Each scene shows the same named points in several views. A view is turned or mirrored, and shifted as a whole, has a little noise and may leave points out.

Scene 1
View 1
J59: [-11   4  19 -11  18 -12  23   2  13   3   3 -14   3   1  24  -2  28  -8
 -50   6 -19   4   3 -28  14  30  39  17  11  29  42  -7  -6 -15  -5]
J919: [-20   6  10   4  16 -39  20  -5  26   9  -8   0   3 -23 -23 -15  24   8
  12  10  29  52  26   4  22  27  25 -14  26  -4  -3   2   8   6 -19]
J636: [  0  28   9 -12  25 -19   0  15  16   0 -12  -7  16 -16  20 -26  20  -7
 -20  41 -26  -1   4  12  -8  19  29   7  21  18 -17   3 -12 -16  15]
J219: [-20  25  15   6  25 -31  16   4  12  19  -3  -4   4  -7  15 -12  21 -12
 -18  16  -8  28  18 -16   3  13  45  16  13  19  15 -10 -10  -6  -3]
J985: [-12  31  10  -7  23 -15  -4  19   5   8  -6  -1  18  -7  30 -26  20 -17
 -25  34 -27  -4   5   0  -6  14  39  20  20  23  10  -5 -11 -18  13]
J40: [-23  16  10 -14  13  -3 -13  28 -16  15   9  12  19   7  31 -32  25 -31
 -35  15 -24 -18   2 -12   9  20  43  32  20  33  61  -7   0 -20   7]
J84: [ -3  10  10 -20  16  -9  -3  17  10  -6  -6  -3  17 -12  15 -28  25  -7
 -25  28 -17 -10   1  10   6  31  23   6  26  18  11   5   0 -19   7]
J327: [-27   1  10  -4   6 -19   4  10   9   5   1   9  12 -11 -12 -28  28  -3
  -1   4  24  27  16   4  31  32  24   3  31   4  40   2  21  -4 -15]
J661: [  5  14  12 -17  30 -30  13   7  11  15  -7  -2   0 -10  18  -6  21 -20
 -31  23 -34   0   7 -21  -7  17  46   5   2  37  -4  -7 -24 -11   3]
J999: [ 19 -13   6 -40  20 -24  -1  12   8   6  -3  12   4 -18  -6 -18  27 -18
 -18  16 -22 -16   2  -3   8  33  31 -19   9  37  -5   3  -9  -6  -2]
J586: [ -6  -1   9 -23   9  -7  -7  18   5  -5   2   5  18  -9   3 -30  29  -9
 -20  16  -5  -9  -1  10  21  36  21   3  29  16  31   5  11 -15   0]
J530: [  4 -14  18 -22  14 -13  26  -3  28 -12   1 -17   3 -10   2  -2  31   7
 -42   7  -8   5  -1 -13  23  44  22  -7  19  21  20   5   3 -11 -10]
J734: [  9 -32   7 -39  10 -20   4   8   4   8   6  18  -1 -13 -22 -14  35 -18
 -14  -7   1  -7   5 -14  30  43  28 -22  11  34  31   4   9  -1 -19]
J557: [  3 -22   4 -33  12 -27  -1  11  -1  17   3  25   2 -14 -22 -20  31 -22
  -3  -1   2   0   9  -8  23  34  33 -17  11  31  23   1   6   1 -18]
J741: [-35  24  27  27  20 -24  50 -14  40  -2  -3 -37   1  -4  20   7  24  20
 -36   6  14  61  21 -22  21  26  32  22  23  -5  29  -8   1 -10 -14]
J689: [-27  24  21  11  15  -8  24   1  30 -13  -4 -29  16  -7  24 -13  24  15
 -36  22   3  30  10   1  17  29  22  21  34  -2  27   1   6 -20   0]
J393: [ -8 -37  -2 -40   2 -32 -18  20 -23  32  14  55   1  -9 -42 -33  34 -39
  20 -20  21  -2  15 -13  39  34  36 -20  12  37  55  -1  21  10 -30]
J487: [  1  13  15 -13  32 -37  19   3   9  25  -5  -2  -5  -6  19   1  22 -24
 -31  15 -35   6  10 -35  -8  14  55   6  -5  43   1 -12 -29  -7  -1]
View 2
J734: [ 12  29   7   5  -7  17  -4   7  14  -9  19 -21  -7 -26  19  16   8  46
   9  34  -3  -5   4  -5   4   2   5  19  -7  11  17  43  13  16   2]
J219: [-11  20 -11 -20 -25   9   6 -15   4 -19 -24 -12  11   0   3   8   0   3
  11 -21  21   7  -3 -11   2  31  -8  23 -16   7  -9  -4   0  16   3]
J557: [ 12  21  10   1 -11  15   1  10  17 -18   6 -14 -10 -26  26   5  10  46
   8  20  -3  -3   1 -10  -5   3   2  13 -13   9  14  36   9  13   1]
J985: [  3  15   0 -33 -19 -13  11  -7   8  -6 -29   3   1  13  12  17 -11   3
  -7 -20  14  20   8  -8  -5  18  -8  33 -14   3 -17  -2  16  29   6]
J586: [ 18  10  19 -19  -2  -3  13 -11  18  -1  10  -2   0  -6  11  28 -14  20
   3  17  14  11   8  -8  -5  -3  -7  32 -22   5  -3  27  22  29   7]
J919: [-15   4  17   3   9  34  15 -45  14 -34   2 -24  22 -24  25   1  12  21
  26 -12  23  -4  -4 -24  -5  19 -10   8 -29  11   8  24  -9  10  17]
J636: [ -5  11   4 -26   1 -16  11 -21   9  -5 -27  -1   0  15  31  19  -8   8
 -13 -29   7  25  16 -10  -2  11  -4  39  -7   1 -17   9  21  36  23]
J741: [-34  17 -12 -11 -14  31   7 -62  -4 -21  -1 -36  45  -4 -21  25  -9 -21
  34 -11  47  -3  -9 -16  24  43 -13  29 -24  15 -12  -7 -12  16  12]
J393: [ 38  22  22   6 -25  26   6  36  29 -28  17  -7 -20 -45  17  -9  15  64
  21  39  -3 -14 -10 -12 -26  -6  -3  -6 -30  10  27  46   2   0 -21]
J327: [ 10   5  23  -9  -6  21  21 -25  19 -23  15 -10  14 -22   2  13  -5  18
  26  13  27  -2  -8 -19 -12   9 -15  14 -39   9   3  24   1  15   0]
J530: [-11  26  -2  -1   3  12  -6 -29   4   0  19 -31  13  -9   7  35  -5  15
  10  21  12   2   9  -5  24  11   4  38  -1  12   1  27  16  28  18]
J59: [ -5  32 -18 -17 -28   2  -5  -7   0   1   1 -22   9   0 -15  34 -13   2
   9  17  18   5   2  -1  24  25   0  38  -4  10  -9   4  13  24   1]
J661: [-12  31 -22 -18 -21  -6  -8   3  -3  -7 -29 -16  -5  10  22  13   2  14
 -10 -17  -1  13  13  -2  13  24   4  34   9   5  -9   2  15  25  11]
J487: [-18  38 -31 -15 -32  -1 -14  10  -5 -11 -33 -19  -5   8  15   8   7  14
  -6 -19  -2   9   8   0  17  33   6  29  13   7  -6  -3   7  18   5]
J40: [ 31  22   0 -36 -43 -19   9  25  14   5  -7   9 -10   5 -19  27 -24   7
   1  18  16  15   2   1  -7  11  -9  34 -22   1 -14   2  23  30 -19]
J999: [  4  27   1  -5   0   0  -5   4  10  -5  -6 -14 -13  -6  39  15   7  38
 -12   4 -11  10  14  -4   5   2   8  30   7   5   6  33  21  27  16]
J689: [-11   7   5 -18  -3  13  14 -52   6  -7   8 -19  31   0 -13  35 -19 -13
  22   0  39   7   0 -14  13  22 -12  37 -26  10 -14   5   7  27  14]
View 3
J327: [ -4  51 -15 -20  34 -38  24  -6  -2 -26  -7  -1  -9   8   6 -29  -2  -6
  -9 -19 -15   5  16   3   9 -37 -10  -7  -1  -1  12  36  19 -14 -16]
J636: [-26  16 -27  16  25 -10  51 -13   4   7 -44  -7 -13  -7  24   3  15 -11
  19 -25  -5   2  -7   4  -5 -12 -24 -14 -24 -24 -19  19  -6   1  18]
J557: [ -9  55 -32 -25  32 -24  11 -11   0 -15  13 -19 -16 -20   5   0   4 -16
   4  -3 -10  30   5  10  -3 -33 -25 -15 -14  12  16  30  -5 -35  12]
J84: [ -9  34 -24  12  26 -23  40 -23  -1   3 -23   1 -19   3  24   1  11  -7
  18 -23 -22   5  -7   0  -8 -23 -27 -17 -22 -13  -2  22  -1   1  16]
J661: [-24   6 -29   6  28  -5  31 -17   5  -3 -18 -15   1 -31  17  18  14 -25
  38   3   7   6  -4   7 -21 -14 -39  -5 -28 -16  -8  33 -10  -2  14]
J689: [ -2  22 -12   1  34 -40  37 -14   0 -22 -33  22   7  17  27 -28  11 -12
  20 -14 -12 -21   0  -9  -5 -29 -14  -4  -5 -27  -8  40  17  31 -16]
J393: [ -3  76 -24 -35  28 -27   3 -11  -6 -22  43 -33 -28 -21 -14   0 -13  -9
 -16  -4 -18  42  27  19   4 -42 -28 -10 -14  35  43  33  13 -64   2]
J586: [ -1  50 -23   4  28 -31  31 -24  -4  -6  -8   2 -24   7  19  -4   4  -3
  11 -22 -31  10  -1   0  -4 -31 -24 -17 -19  -2   9  23   8  -8  11]
J59: [  2  21 -18   1  33 -31  19 -25   0 -22   1   8   6  -8  22   0   4 -22
  39   9 -13  -8   3  -1 -25 -30 -37  -3 -17 -11   8  45  13  16  -8]
J919: [-25  38 -24 -43  39 -31  21  14   6 -27 -28  -8   5  -4   2 -44  14 -18
 -15 -15  15   7   7   4  22 -30   5  -7   5 -14 -11  37   0 -15 -14]
J530: [  4  41 -32 -20  40 -40   9 -23   5 -18  -6  18  -1  -6  27 -15  21 -21
  32   3 -12   7 -21  -9 -13 -34 -22 -18  -9 -11  -2  35 -10  10  11]
J741: [ -8   8 -11 -23  44 -42  21   1   7 -41 -28  22  32   5  19 -44  11 -27
  23   8  13 -29   3  -9  -5 -33  -7   6   8 -32 -13  56  19  37 -37]
J985: [-22   9 -16  22  23 -10  50 -16   0  -1 -29 -11  -8  -7  17  10   3 -12
  22 -16  -8  -5   9   8 -12 -16 -33  -5 -27 -17  -5  28  11   2   2]
J734: [  1  63 -35 -29  36 -31   0 -19   0 -19  21  -8 -17 -20   9  -2   8 -17
  14   2 -16  29  -6   4  -7 -40 -27 -18 -15  14  20  31  -9 -29  16]
J219: [-23   7 -16  -3  31 -16  34  -4   3 -19 -20 -10   9 -15  10  -6   3 -21
  19  -1   9  -7  14   8  -8 -20 -25   1 -14 -17  -3  42  11   2 -15]
View 4
J999: [ 15  35  21   6  -2   6  -5  -8  15   5  -9   3  -6   8  -4  33   6   7
  24   4  22  30  11 -11  25 -11   5  -3  -6   9  30 -16  16   2   9]
J661: [ 18   8  17   2  -8  21   2  11 -12   1 -10  18 -18  -1 -20  32   6  21
  11 -10  23  29  -7  -3  28 -28   0   4  -3   9   1   0  -3   5  16]
J393: [-45  56  18   7 -16 -57   5 -22  11  40  16 -18  14   4 -41  17  44  -7
  33  18  33  17  -4 -27  49  21  16   1 -13 -20  63 -30  29  10   5]
J985: [  5   3  17 -13   0  15  -5  34 -23  20 -20  11 -16 -13  -2  35  25  19
  12   0  15  29 -14   0  16 -16   5   2 -23  -4   4   8  -3  -5   0]
J327: [-39   2  10 -13   4 -17 -19   8 -14  41   0 -20   7  10 -12  13  25  -6
  24   2  11  10  -1 -27  12  19   9  -6 -29 -24  17   2  25  10 -15]
J530: [ -2   0  18 -16   3  12 -35 -18  -7  16   5  -5 -12  25  -1   9 -18   6
  23 -12  13  17   6 -19  12   1  -7 -17 -11   2  12   1  22  10  16]
J734: [-14  35  21  -2  -7 -20 -15 -28  11  20  10 -11  -1  19 -18  15   6   0
  30   3  25  20   6 -22  32   7   4  -9  -9  -3  43 -19  28  10  15]
J40: [-14  20  28 -37 -14  -9 -19  21 -35  41  -7  10 -25 -23  -6  22  37  27
  14  11  23  31 -36   9  30  -4   2  -5 -24  -2  30   2  -4 -18  28]
J487: [ 14   4  14   4 -13  19   8   8 -18  -3  -6  20 -16   0 -38  27   6  22
  10 -14  28  25 -15  -2  36 -33  -1   7   3   9  -3  -2  -5  14  20]
J586: [-10  21  23 -23   4  -5 -27   7  -6  34  -8  -8  -7   2  14  23  18   8
  24   8  13  24  -1 -10  11  11   5 -11 -26  -5  32  -2  19  -9   4]
J557: [-16  34  17   5  -7 -21  -3 -15  10  23   4  -8   4  10 -23  21  18  -2
  28   5  25  20   5 -22  32   4   9  -1  -9  -6  39 -17  23  11   5]
J59: [ -7  -5  19 -26  -7   9 -29  -4 -30  21   5   8 -25   8 -18   8  -2  21
  14 -14  20  20 -21  -5  24  -9  -8 -10 -11   4   5   7   5   5  31]
J741: [-31 -54  -1 -20   7  21 -29  12 -47  26   8  -7  -8  25 -26  -2  -9   3
  10 -33   4   0 -14 -28   2   0  -4  -8 -23 -19 -38  31  11  28  -6]
J84: [  7  14  21 -17   7  12 -22  16  -7  23 -17   0 -13  -1  17  31  13  13
  20   6  10  29   3  -4   7  -3   2  -8 -24   0  20   0  10 -10   1]
J689: [-17 -30  11 -30  11  22 -37  20 -36  33  -6  -6 -13  11   8  11   1   8
  14 -14   2  14  -8 -16  -3   4  -2 -13 -30 -14 -12  24  11   5  -5]
J919: [-29 -15  -1  15  10  -1  -2   9  -4  21  -3 -21  19  24 -22  19  12 -14
  23 -11   6   5  18 -41   6   9  11   4 -22 -27  -9   7  27  30 -36]

In a view up to two points have been moved. Name them for each view, in the order of its rows, or write none.
view 1 | J985
view 2 | J919, J689
view 3 | J59
view 4 | none

Scene 2
View 1
J590: [-10   0 -14  -3 -11  21  29   4  -3 -10  -3  -1  -9  16  -3   9   2  -8
  11 -19 -10 -19  -5 -10   0 -24 -19   2  11  10  -8  -1  -3 -21  -9]
J278: [  1   3   9  17 -19  12  19  15  -4 -16  26  20  19  19  -2   4   9 -29
  19 -22  19 -35 -22  -5   7 -12  -5 -16  22  -1  11   7  -2 -18   7]
J880: [ 17  -1 -14  -5  -7   8  15   0 -13   2 -10 -17 -11  32 -17  -3   1 -19
  20  -7  -4 -13  22 -29  11 -11   6  -2   7   2  -9   7   6   5 -14]
J896: [ -8  -1  -5  14 -16  13  30   3   1  -5  -2   0  -6  25 -22  -7  -6 -13
  11 -38  -2 -21  -2 -10  11 -34 -18 -16   5   8  -3   7  18 -10  -6]
J515: [-12  -2  -1   3 -23  21  16 -12  -4  -7  13  13  18  22  -4   6  22 -25
  20 -18  25 -26 -20   4   1 -21 -15 -12  28  12   9  10 -14 -19   0]
J181: [ 49   8  -1  13   0  -7  30  23  11 -28  42  18  -9   4  18  19   0  -5
 -19 -32   4 -16   7 -39   3   3  10 -13  13  -2   7  13  14  -6  16]
J24: [-25  -8  -7  -3 -30  24   6 -51  -5  16 -12  -4  22  44 -33 -12  35 -32
  31 -19  45 -17 -10  10   7 -36 -15 -22  31  26  10  23 -11   0 -11]
J146: [ 12   4  10  15 -14  10  14  36 -14 -18  27  16  16  15   3   9   1 -33
  30  -5   5 -41 -17 -15   8   3   6  -3  18 -14   5  -1  -4 -18   3]
J116: [-23  -4  -8 -10 -22  31   2  -3 -26   5 -12  -7  19  32 -14   2  22 -37
  54  20   9 -31 -13   2   3 -10  -5   9  28   2  -4   0 -28 -17 -18]
J306: [ 33   9   2  15  -2   2  33  41   4 -34  42  23  -5  -3  24  23  -7  -7
  -9 -25  -9 -25  -9 -30   0   4   2  -3  12  -9   4  -1   5 -23  14]
J367: [ -7  -3 -11   4 -18  13  24 -29   5   2  -3   0  -1  32 -24  -7  14 -12
   5 -38  22 -12   1  -6   8 -37 -19 -23  16  22   3  20   9  -3  -5]
J546: [-10   4   1   5 -14  26  26  35 -12 -26  23  20  10   1  19  22   3 -19
  24   0 -12 -40 -31  -5  -5  -2 -14  12  22  -6   0 -13 -20 -40  -2]
J781: [ 26   0 -20 -13 -10   5  13 -46   7   2   8  -4  -4  28  -8   6  29 -11
  -9 -25  35   4  21 -23   2 -15   3 -21  26  25   6  30   0  10   1]
J979: [ -6  -3   5  15 -20  12  13  10 -13  -1   0   1  13  34 -28 -11   2 -35
  36 -18  11 -33  -8  -6  15 -20  -1 -16  11  -3   4   7   7  -3  -7]
J782: [-16  -7  18  24 -31  12  -3   4 -21   9   0   3  36  48 -44 -25  12 -56
  60 -12  35 -46 -17   5  24 -22   6 -24  19  -8  12  13   5   4  -6]
View 2
J781: [ 27  53 -34 -34  19 -22 -36  21  -5  29  -8 -19 -10  -6  21  11  -3  25
  35   7 -55   3  -2 -12  -2  17 -20  22  34 -23  -9   1  -3  20 -24]
J979: [  6  30  -8   8  -6   2 -15   1   8 -10 -43   9 -31   8  12  -8   7 -11
 -21  27 -44  -8 -22 -19 -22  21  -4  -3  17   7 -41  -6  -3  11 -10]
J546: [ 29  13  -6  -4  17   6 -19  21  -3  -4  -7  40   8   3  10  12   9 -34
 -21 -18  -1  -9  -4 -24 -33  22   4 -11 -11   7 -54 -58  -4  16  -7]
J515: [ 23  29 -18  -5  14  -9 -31   0  14   8 -24  21 -11  -1  19  24  14 -17
  10  -3 -24  -9 -18 -13 -16  29 -24   0   6   1 -30 -16  -3  14 -19]
J880: [ 19  31 -12   4   6   4 -21  34 -10   4 -25 -20 -11  -2  13 -16  -5  14
  -6  28 -49   0  -2 -22 -11  10   8   5  30 -11 -45 -20   5  16  -8]
J278: [ 16  32 -18 -24   7  -8 -18   3   8  -4 -21  35 -19  10  15  10   9 -21
 -10  -6 -28  -9 -12 -16 -31  19 -11   3  -1   8 -30 -23  -9  17 -15]
J590: [ 30  27  -6   5  20   3 -27  15  -8  15  -9   1   2  -8   1  -3   5  -8
 -15   2 -24   3  -5 -19  -9  32   1  -9  14 -15 -45 -26 -10   9  -8]
J367: [ 23  45 -17  -5  14 -12 -32  -6   5  25 -20  -8 -18  -6   6   4   8   3
   3  12 -44   3 -16 -13   0  38 -20   2  28 -16 -23  13 -15   8 -16]
J181: [ 24  48 -29 -70  13 -13 -11  34 -23   8  14  17  -9  10   8 -17 -14   6
 -19 -16 -43   4  14 -23 -32   5  15  17   7  -6 -21 -33 -20  24 -11]
J306: [ 27  36 -20 -57  15  -5 -10  33 -21   2  13  32  -1  11   4 -15  -9 -10
 -33 -24 -26   1  12 -26 -36  10  20   5  -5   0 -36 -51 -21  22  -7]
J146: [ 15  24 -14 -20   2   3 -10  22   0 -17 -23  34 -15  13  18   2   3 -22
 -19   0 -28 -13  -8 -23 -40   6   6   1  -3  16 -45 -43   1  21 -10]
J782: [ -1  25 -12  16 -15  -1 -16 -11  29 -22 -68  21 -47  12  27  10  16 -21
  -5  35 -47 -21 -36 -15 -30  16 -23   3  13  23 -38   4   9  14 -19]
J24: [ 19  35 -19  22   9 -12 -41 -13  28  16 -49  -4 -23  -7  24  32  19  -4
  34  24 -40 -10 -33  -7   0  35 -45   3  27  -6 -23  15   6  10 -27]
View 3
J896: [  9  16  -4 -17   8   8   2  -3   9  10 -26 -10   8 -29  -7 -27  52  30
   4 -32  10 -26  29  25  33 -10 -27   3   7   8  -3  -4 -19 -20  12]
J979: [  7   9   7 -18  13  10  -1 -27  -5  12 -23 -22  17 -17   5 -14  41  33
   0 -30  11 -11  39   9  21  -3  -9  17  20  10 -14 -18  -3 -24  12]
J781: [ 15  25  27 -17  18 -14  20  -8  44  17   1  -9   3 -13  -2   1  76   9
 -35 -21  15 -46  -3  31  16  -1  19 -18  -2   3   1 -13   4  -4   4]
J880: [ 14  20  12  -4   5   8   0 -26  13  29  -2 -25  12 -13   7 -13  44  14
 -18 -29   4 -19  14  45  37 -10  -7  13  17  10 -10   0 -14  -4 -13]
J306: [-27  20  11  19   6  -6  13 -11   3  -5 -13  17 -20 -37  25 -31  54  33
  19 -36  32  27   2  11  46 -29  -7  11 -21   7  -1   3   2  27  -3]
J181: [-26  35  22  12   6  -6  17  -8  19  -1  -2  10 -13 -40  22 -30  75  28
   2 -31  38   9  -3  16  50 -30   5   2 -21   1   0   0   4  23  -6]
J146: [-14   6  12   5  13   2   4 -35 -13   2 -19  -5   0 -18  25 -12  33  34
  14 -32  21  25  24   0  22 -11  -1  25   5  12 -15 -14   7   7   4]
J367: [ 18  13   5 -29  17  -2   8   2  26  12 -21  -9   8 -21 -13 -12  62  24
 -13 -26   9 -48  22  24  16   3 -12 -11   5   6   1 -11 -11 -26  18]
J590: [ 11   1  -6  -1  11  -2   5  -7  12  11 -25   2  -6 -17  -1 -16  32  20
   6 -33   1 -14  14  35  23  -3 -27   4   2  13   3   4 -20   1   7]
J116: [ 24 -17   4  -8  21  -2  -1 -42  -5  21 -24 -20  10  15   6  15   5  17
  -5 -26 -13  -5  27  21 -11  19  -7  19  27  18 -11 -16  -5  -8  10]
J546: [ -8 -13  -3  15  13  -9   6 -24 -13  -2 -33  16 -17 -11  18 -10  11  31
  29 -34   7  30  14   7   9  -4 -22  18  -5  17   1  -3  -3  21  12]
J782: [ 11   4  13 -34  21  13  -6 -42 -18   9 -26 -36  35  -9   4   0  40  41
  -4 -24  13 -14  59 -15   2  10   6  24  34  11 -24 -38  11 -46  22]
J278: [ -8   4  10  -9  18  -6   9 -18  -3  -4 -27   2   0 -22  12 -12  46  36
  12 -30  21   3  26  -8  12  -4  -4  10   0   9  -6 -20   9  -5  20]
View 4
J146: [ -2 -11  15  18 -11 -11 -18  -1 -12  33 -12 -20  20 -22  44  30  22   7
  25   6   3  12 -11  -2 -17   1   9   0  -7 -22  12  18 -13 -18 -28]
J880: [ 18 -12  -4   2   4 -10 -33  -5 -14  23 -10   4  14 -24  26 -13  51   0
   5  10   1  14 -22 -34 -21  28   4   3 -19 -10 -14  61 -19 -20 -48]
J590: [ 39  -3   9   3 -20 -16 -27 -11 -12  24 -18   5   8   5  25   1  46  15
  13  15   8  15  -1 -31 -19   6  -5   8   7 -12  -7  42 -30  -5 -44]
J896: [ 40   9   5  11 -28 -12 -46 -10 -28  29 -11   1   7 -16  37  -2  58  13
  16  14  -7  18 -24 -26 -21  11   4  -7  19  -5  -9  42 -36  -4 -55]
J24: [ 19  34   2 -18  -4  -9 -26 -36 -33  29 -12 -10 -11 -19  27 -25  48  -3
  12 -23  27   8 -63 -33  27  -2 -35 -33  24 -19   4  58 -49   4 -39]
J515: [ 23  13  18  -3 -14 -13 -15 -24 -23  28 -17 -16   1  -6  28   7  34  12
  20  -8  16   9 -25 -15   6  -8 -16 -17  16 -20   9  32 -40   0 -27]
J781: [ 46  -3  17 -20  18  -8 -12 -24 -31   6 -18 -23  -1 -22   6 -27  59  10
   1 -14 -10   6 -39 -24   2  30  -2 -27 -16   3 -13  63 -50 -13 -26]
J979: [  4   9   0  12 -15 -10 -40  -9 -23  38  -7  -7  12 -31  47   5  41  -3
  20   2   7  13 -40 -19  -8   5  -1 -11  11 -19   4  41 -24 -11 -47]
J306: [ 37 -29  34  21 -17 -16 -12   3 -14  16 -19 -26  23 -10  29  34  35  30
  21  18 -26  14  16   8 -38  13  31   6 -14  -5   2  11 -24 -19 -22]
J546: [ 14 -10  22  16 -24 -17  -9  -6  -3  31 -20  -9  18  11  32  36  16  19
  25  14  18  12  18 -10 -19 -14  -5  14   7 -29  14  10 -17  -7 -24]
J181: [ 45 -29  34  13  -6 -12 -13  -1 -23   7 -19 -33  20 -25  21  18  48  28
  14  11 -40  12   0   9 -37  29  36  -5 -24   7  -7  24 -32 -23 -20]
J116: [-13   9  -5  -4   0 -12 -18 -18  -3  37 -14   6   7  -4  33   3  22  -8
  15  -5  46   9 -23 -39   9 -10 -33   3   4 -37   9  48 -16  -7 -38]

In a view up to two points have been moved. Name them for each view, in the order of its rows, or write none.
view 1 | none
view 2 | J781, J979
view 3 | none
view 4 | none
